Points on a hilly landscape, in no order, each with its height.
From any point a climber takes the steepest step (rise divided by distance) to one of its 2 nearest points. It stops when none of these is higher. Distance is the straight distance between rows; heights are no part of it.
J_772 h=23.4: [  38   26 -105  -18    9    8   25  -36   10  -35   -6  -19   -7   40
   12  -30  -23   28    5  -25]
J_967 h=44.9: [-47  25  55 -23 -32 -28 -40  27  -4  16   3  24  -9  35  -4  34  -8   7
 -13 -19]
J_403 h=63.9: [-11  37 -38   9 -13   2 -37  -7   4  16  14   6 -12  68 -28 -32   1  58
   7 -30]
J_221 h=31.2: [ 24  17  -1  29  -9   4 -13  50 -22   2  34 -17 -63  -1  24 -15  35   1
  65  75]
J_750 h=51.2: [-34  -4  27 -43  38 -27 -18  -4  13   1 -10  28 -29  37  16 -51   9 -68
  -4 -46]
J_814 h=36.3: [ 42  22 -18  51   7 -11  31  -3 -14 -13  64 -26 -16   1  39   3 -31 -13
 -55 -24]
J_394 h=28.0: [-38  10   7  47  46  19 -57   0  -2  40  14  40  76  13 -35 -18  22  -1
  50  17]
J_206 h=42.9: [ -3 -24  18 -15  55 -41  63  29  -7 -36  38 -28 -34 -17  -6  -5  -3 -40
 -57 -31]
J_767 h=5.9: [ 26  36  -7 -12 -51 -49  34  22 -19 -22  29   6 -15  10  62  40 -35   1
 -13  11]
J_304 h=53.2: [-23   5  27   5  19  46  11 -38   1  -4 -23  19  37  -4 -23  18  -7   2
  27 -20]
J_414 h=24.0: [-29 -32 -16  15  16 -78  16   2   6 -19  23  33 -27  -1  57  -3 -24 -39
 -42  -4]
J_498 h=41.3: [-30 -21  56  24  16  21 -15   1  25  41   6  13   3  13 -51  -8  25   9
  20 -59]
J_783 h=46.2: [-19   8  36 -23  53 -21 -13   5 -15  -3  12  18  -3   6  36 -12   0 -68
 -69 -49]
J_126 h=17.6: [  3  36 -25  -5 -62  53  23 -28  41 -13 -32 -50 -46  81 -20 -28 -38  12
  12  -9]
J_375 h=53.5: [  1  36 -41  40 -20 -22 -77 -32  17  10  -4  12  12  38  13  -4 -17  40
 -17 -17]
J_645 h=51.9: [-31  20 -48   5  24 -20   5 -11  13 -11  31  32  89  49 -21 -37 -29  37
  39 -29]
J_85 h=33.3: [  1 -29  16 -10 -38 -25   3  41 -11   3  19  20 -24 -17  19  11  10   9
  -6   7]
J_185 h=47.9: [-29 -11   2 -42  23  41   6 -27   0  -3 -49 -24   2 -14 -36   8 -24  -4
 -75 -58]
J_530 h=9.0: [-12 -54 -14 -97 -38 -49  73  47  -2 -23 -46   3 -17 -60  -4   4   2 -33
  -6   1]
J_452 h=20.2: [-37 -35   3  38  34 -45 -24 -23  28  -2  -5   6  -4  50  49  -7  -8 -42
 -18  -4]
J_40 h=22.7: [-41 -13 -11  36  33 -17  28  50  15 -10  41 -47  38  20 -68  -1  10  60
  73  13]
J_354 h=14.3: [ 41   1  46  39  35  23  37 -43   3 -12  52   9  22   8  -5 -51  -1 -28
  24 -44]
J_708 h=20.7: [ 29  23   9  14 -16  26 -39   4 -22  35  41  41 -24  -4 -19 -46  38  29
  25 -33]
J_581 h=39.9: [  8  27  -7  22  21 -14   1 -19 -20 -27  19 -20 -26  36  50   4  -2 -37
 -51  -4]
J_150 h=53.6: [-19  32  21   4 -30 -38 -10   5  16  11  28  26 -19  62  -7 -10  -7  26
  16 -43]
J_687 h=32.4: [ -1 -34  20 -13   6 -11 -11  37   6  18 -17  22 -56  23   7 -30  41 -25
  54   6]
J_839 h=19.3: [-56 -11  69  55  15  63 -59 -19  11  36 -36  -1  26  -7 -36  25  40 -22
  18   7]
J_621 h=32.6: [-17 -15  -8  19 -20 -33 -25 -18  -8  -8  10  37  34 -22  33  31 -26  30
 -37  -7]
J_231 h=15.1: [ 45 -27 -27  50 -15  13 -15  -7  15   6   3 -13 -44 -19   3  -7   6   1
 -66 -19]
J_515 h=28.9: [ 26  -8 -40  67   5 -13  25 -32  21 -15  26   8  16  37  25 -25 -22   9
  23  -9]
J_499 h=7.8: [ 73  43 -24 -29 -64  -1  29 -22   3 -11 -21   1 -23  21  76  31 -37   3
 -14   8]
J_828 h=39.7: [ 70  12 -70  44 -11 -14 -33 -27  -1 -33   0 -14 -22  13  80  -8  17   0
  -9  22]
J_622 h=27.9: [  1 -51 -26  17  11 -58  -4 -17  38  -1 -11  49  14 -18  43   6 -38 -13
 -39 -26]
J_114 h=38.3: [ 26  -7  10   6  33 -27  66  24 -34 -19  80   7 -24 -47   5 -17   4 -37
   5  14]
J_844 h=24.1: [-36 -28 -12  51  28  21 -30  -8   9  -5 -27 -57  -5 -26 -13  21  15   3
   2  42]
J_927 h=25.9: [ -1   6 -25  21  26  41 -12   9 -24   1 -22 -59 -44 -14 -21   0  38 -10
 -12  54]
J_264 h=21.8: [ 40  20 -85 -51 -12   2  -7  -7  11   0 -50   3  -4  29  13   3  -9   5
  -4 -11]
J_308 h=20.1: [-11   5 -22  16   9  -2 -11  54   2   5  29 -44 -17  15 -34  12  19  64
  48  30]
J_229 h=37.4: [-59 -12  39  25  61  -4   5  50  11  44  38  25  44   1 -57 -26  -2   3
  14 -62]
J_14 h=14.9: [-13   4  64 -30 -26  30 -13   2   7  12 -51  -9  -8   8 -16  50   6 -37
  20  33]
J_613 h=17.9: [ 29  17   7 -28 -31  46 -23 -41  -1 -17 -82 -16 -11  -5  21  26  -1 -33
 -49  28]
J_186 h=12.8: [-15   1  41 -78 -11   8  19  -4   5 -20 -67  -5 -12 -38   5  15  27 -51
  18  52]
J_905 h=21.7: [-18  -2  12  47   1  53 -75 -40  -8  28 -28 -13   3 -17  -6  23  30  -4
 -10  32]
J_686 h=45.4: [-34  -7  -2 -17  45 -24  51   5   0  -8 -22 -45 -13  -9 -24  -4 -11 -13
 -70 -40]
J_873 h=16.0: [-59  25 -18  23   3   8   9  13  26 -38 -25 -91  -1  40 -35  40  -6  35
  15  39]
J_294 h=29.7: [  3 -39  55 -34 -43 -29   6  10  21   1 -16  30 -30 -50   6  23  -4 -35
 -17   5]
J_253 h=38.7: [-34  22  14 -67 -28 -10 -21  11 -14  10 -31  33  22   4   5  57 -40  13
 -19   6]
J_87 h=26.9: [ 46  -5  -1  -2   9   5 -38 -47  12  13 -21  35 -12  12  17 -38  14 -36
   2 -44]
J_919 h=42.3: [-46  25 -20  44  23 -35 -29 -33  38  18  -3  51  94  54  14 -13 -30  21
  25 -32]
J_734 h=44.8: [  9  28  18 -30   4 -28 -14 -12  -9  -9  19   1 -50  58  35 -20   2 -57
  -9  -2]
J_32 h=46.7: [ -9  -5  45  -2 -31  39  -5 -26  36  34 -40  13  31  32 -32  14  21  10
  43 -41]
J_100 h=19.7: [ 25  27 -53   6 -41  33  -8 -27   8  -9 -18 -21 -41  46  -3 -12   0  16
  37  20]
J_929 h=9.3: [ 67  16 -44 -50 -50  17  42   6  -4 -38   6  -7 -45 -17  47   9 -12 -17
  27  17]
J_778 h=13.5: [-43  40   7  28 -38  35 -38  -9   9 -20 -23 -69   4  56  -3  46 -16  18
   6  21]
J_152 h=36.0: [-30 -20  34 -15  42 -50   4  44 -13 -13   3  23 -19  -2  21 -11  36 -54
  27  34]
J_262 h=11.2: [  7 -20 -19 -72  -8 -10  34  24 -10   3 -36  -4 -20 -19 -15   9  38 -22
  49  58]
J_812 h=21.0: [ 20   8  57  61  38  51  13 -48   0  10  42  13  58 -29 -25 -26  10  26
  64  12]
J_562 h=5.3: [ 28  -8 -39 -42  -5  13  27 -32  -7 -23 -32  -1  45 -26  -2  50 -53   6
  -4  20]
J_947 h=12.6: [ 20  46  24   7  59  24  16 -26  -8   5  33  21   3  47 -13 -56  25 -17
  30 -43]
J_177 h=19.9: [ 18   7 -27 -25 -26 -10 -47 -12  12  -4 -85  -6   2  30  28  16 -15  -3
 -26  10]
J_602 h=28.1: [ -4 -16   3   9  30 -10  -6  38   1 -18  19 -65 -49  -3   7   2  36 -19
  33  57]
J_893 h=17.4: [ 28  -6  72  76  -4  38  23 -39  19  13  40  43  47  -1  23 -23  -4 -23
  48 -12]
J_973 h=7.2: [-13 -38 -41 -64  -1  -1  84  25   2 -10 -20 -16   1 -49 -35  16  -2  37
   1  18]
J_130 h=26.4: [ -7 -64  93 -32 -36  -9  41   7  11   9 -36  22 -36 -58 -19 -23  33 -51
   5 -32]
J_874 h=10.3: [ 50   6 -54 -75  -5  22  41  26 -20 -18   1  -7 -52 -15 -12 -16  17 -17
  28  23]
J_457 h=34.7: [ 21  11  17  23  25  13  37  32 -24  -3  75  -4 -15 -37  22  -7  40 -19
  59  60]
J_352 h=33.5: [-50   7  13  81  -8  -9 -46  -7  20  26  17  49  69  35  -3  -9  -5  19
  57  -4]
J_966 h=46.8: [ -2   8   1   3   9  21  32 -24  -3   1  25  41  67  10 -11 -12 -19  40
  40 -18]
J_702 h=12.5: [ 62 -34 -49 -30 -60   3 -11   9   4  -9 -54  10 -33 -49  22   7 -12  -1
 -29   6]
J_953 h=11.3: [ 50 -58 -13 -43 -73   3  54   2   4  -7 -46   5  -6 -91   6  -7 -30 -10
 -37  27]
J_450 h=42.7: [  7  19  23  -8  70 -18  23  22 -14 -15  39   1  -6  27  -1 -37 -12 -29
 -43 -42]
J_135 h=43.8: [ 23 -17  14  -8   8  28  30   2 -41  22  18  -5  -3 -46 -23  -8  13  -9
 -52 -38]
J_826 h=15.4: [  1  17  20  19 -63  36   2 -29  44 -12 -40 -66 -25  73   8  26 -50   9
 -13  -5]
J_191 h=41.4: [ 39 -17  15  17  32  20  83   5 -31   5  60  18  14 -78 -21 -36   6   0
 -24 -10]
J_849 h=27.5: [  9   7  39  40 -31   1 -56  -2   4  22  22  48  10   4  39  28 -19  13
 -24   3]
J_230 h=8.0: [-15 -41 -13 -80 -49   2  87  14  28 -11 -53 -14  -2 -51 -40   2 -17 -12
  45  15]
J_427 h=39.8: [-30 -36  25 -14  45 -27  39  31  10 -13  12  -9  -3 -30 -19   8  22 -20
   0   6]
J_865 h=31.3: [-12  70  12  -6  39   6 -10  39 -33 -14  69 -74  -8  14 -17  -3  10   2
 -45 -21]
J_648 h=31.4: [-56  18  -3 -31  30  -7 -45  18 -40  23   1  23  51 -36 -34  24 -13  46
   4  12]
J_611 h=37.6: [-40 -24  36  11 -18 -48 -23  40  -9  22  16  34  17 -35  14  32 -16   0
 -54   0]
J_748 h=33.9: [ 47  23 -22  53 -20 -16 -24 -57  25  -5   4   8   3  45  59 -34   1 -12
  30   9]
J_402 h=45.8: [ -3  -7  25 -37  13  33  -5   2 -34   7 -27 -12 -29 -55 -40  12  15  -5
 -99 -26]
J_94 h=33.7: [-57  -3  34 -18  37 -17 -12  36   2  31  12  52  51 -14 -39   3   4  21
  33   0]
J_758 h=25.6: [ 23   5 -43  16   0 -12  49  -5  13 -22  19 -41  -4  55 -13 -30 -12  35
  32 -18]
J_715 h=24.4: [ -3  44  31  55  34  52 -38 -38  -8  36  21  48  87 -13  -2 -10   4  13
  36   1]
J_628 h=33.4: [ 12  31   6  18   2 -31   3  14 -57  -3  80 -38 -36   2   8  -8   2  16
 -63 -23]
J_579 h=24.5: [ 48 -14  31 -40  -9  35  20 -16   3  28 -36  36 -10  -8  -1 -39  20  -8
  10 -43]
J_888 h=16.3: [ 19 -17  -1  16 -47  48 -39 -13   8  16 -52 -34 -35 -18   1  10  -4 -10
 -60   3]
J_270 h=29.0: [-20  58  12 -22  46 -17   5  36 -30 -30  42 -39  18  31 -30  -9  16  21
  25  -1]
J_775 h=13.8: [ 53 -54 -45  24 -27 -10 -42 -18  23  28 -35   3 -19 -65  18   8   5  17
 -53  -7]
J_316 h=10.1: [ 20 -62 -27 -64 -67 -45  49  16   2 -26 -43  34 -19 -87  32  -7   3 -50
 -28  18]
J_471 h=29.6: [ 37 -24  10  -8  18   1 -52 -16 -11   6 -31  17 -58  18  20 -44  35 -40
  12  13]
J_265 h=17.1: [-46   0  79   4 -10  36 -25  11 -12  14 -35 -26  32  -6 -40  46  26   5
  36  14]
J_463 h=4.0: [ 32  16 -29   5 -40 -60  30  17  -5 -24  42  30  34 -31  57  52 -57  47
 -10  10]
J_958 h=18.2: [-38  12 -39   7  28  32 -22  31  -9   3 -10 -77   7  12 -72  19  12  58
  19  36]
J_647 h=34.4: [-37  16  -4 -37  -8   7 -45  35 -42  16 -17  -5  24 -31 -21  79 -12  26
 -20  53]
J_961 h=18.9: [ 11 -11 -37  31  -1  29 -25   4  -6  48  39  14  -3 -10 -53 -36  31  47
  40   1]
J_771 h=23.1: [ 33  18  13  50 -23  -3 -51   5 -11  36  47  61   4  16  38 -50  19   3
 -17 -14]
J_492 h=26.0: [-54  26 -10 -18  64 -22   1  29  -6 -33  38 -41  58  37 -46 -15  21  54
  58  37]
J_524 h=45.1: [ 14  14 -76  45 -17  -2 -50 -29  -6  -9  16 -13  -2  15  47  15   2  56
  -8  33]
J_320 h=6.5: [  2 -35 -59 -32   5   0  27  -9   2  -3 -25 -15   0 -43  -6  11 -10   7
 -44   8]
J_796 h=3.6: [-37 -42  -4 -29   2   2  23 -30  13 -24 -35   3  64 -48 -22  85 -60  21
  -8  42]

Where does a climber stop that starts at each point below?
J_264 -> J_403
J_873 -> J_750
J_320 -> J_403
J_354 -> J_645
J_929 -> J_185
J_602 -> J_185

Call two points neighbours if one is among the 2 nearest of the other. Go from one point of each pair to the other, from neighbour to neighbour, staying as high as possible. Name the lowest point that can't be avoided.
J_403 / J_304 -> J_648
J_750 / J_611 -> J_579
J_304 / J_645 -> J_966
J_750 / J_185 -> J_450
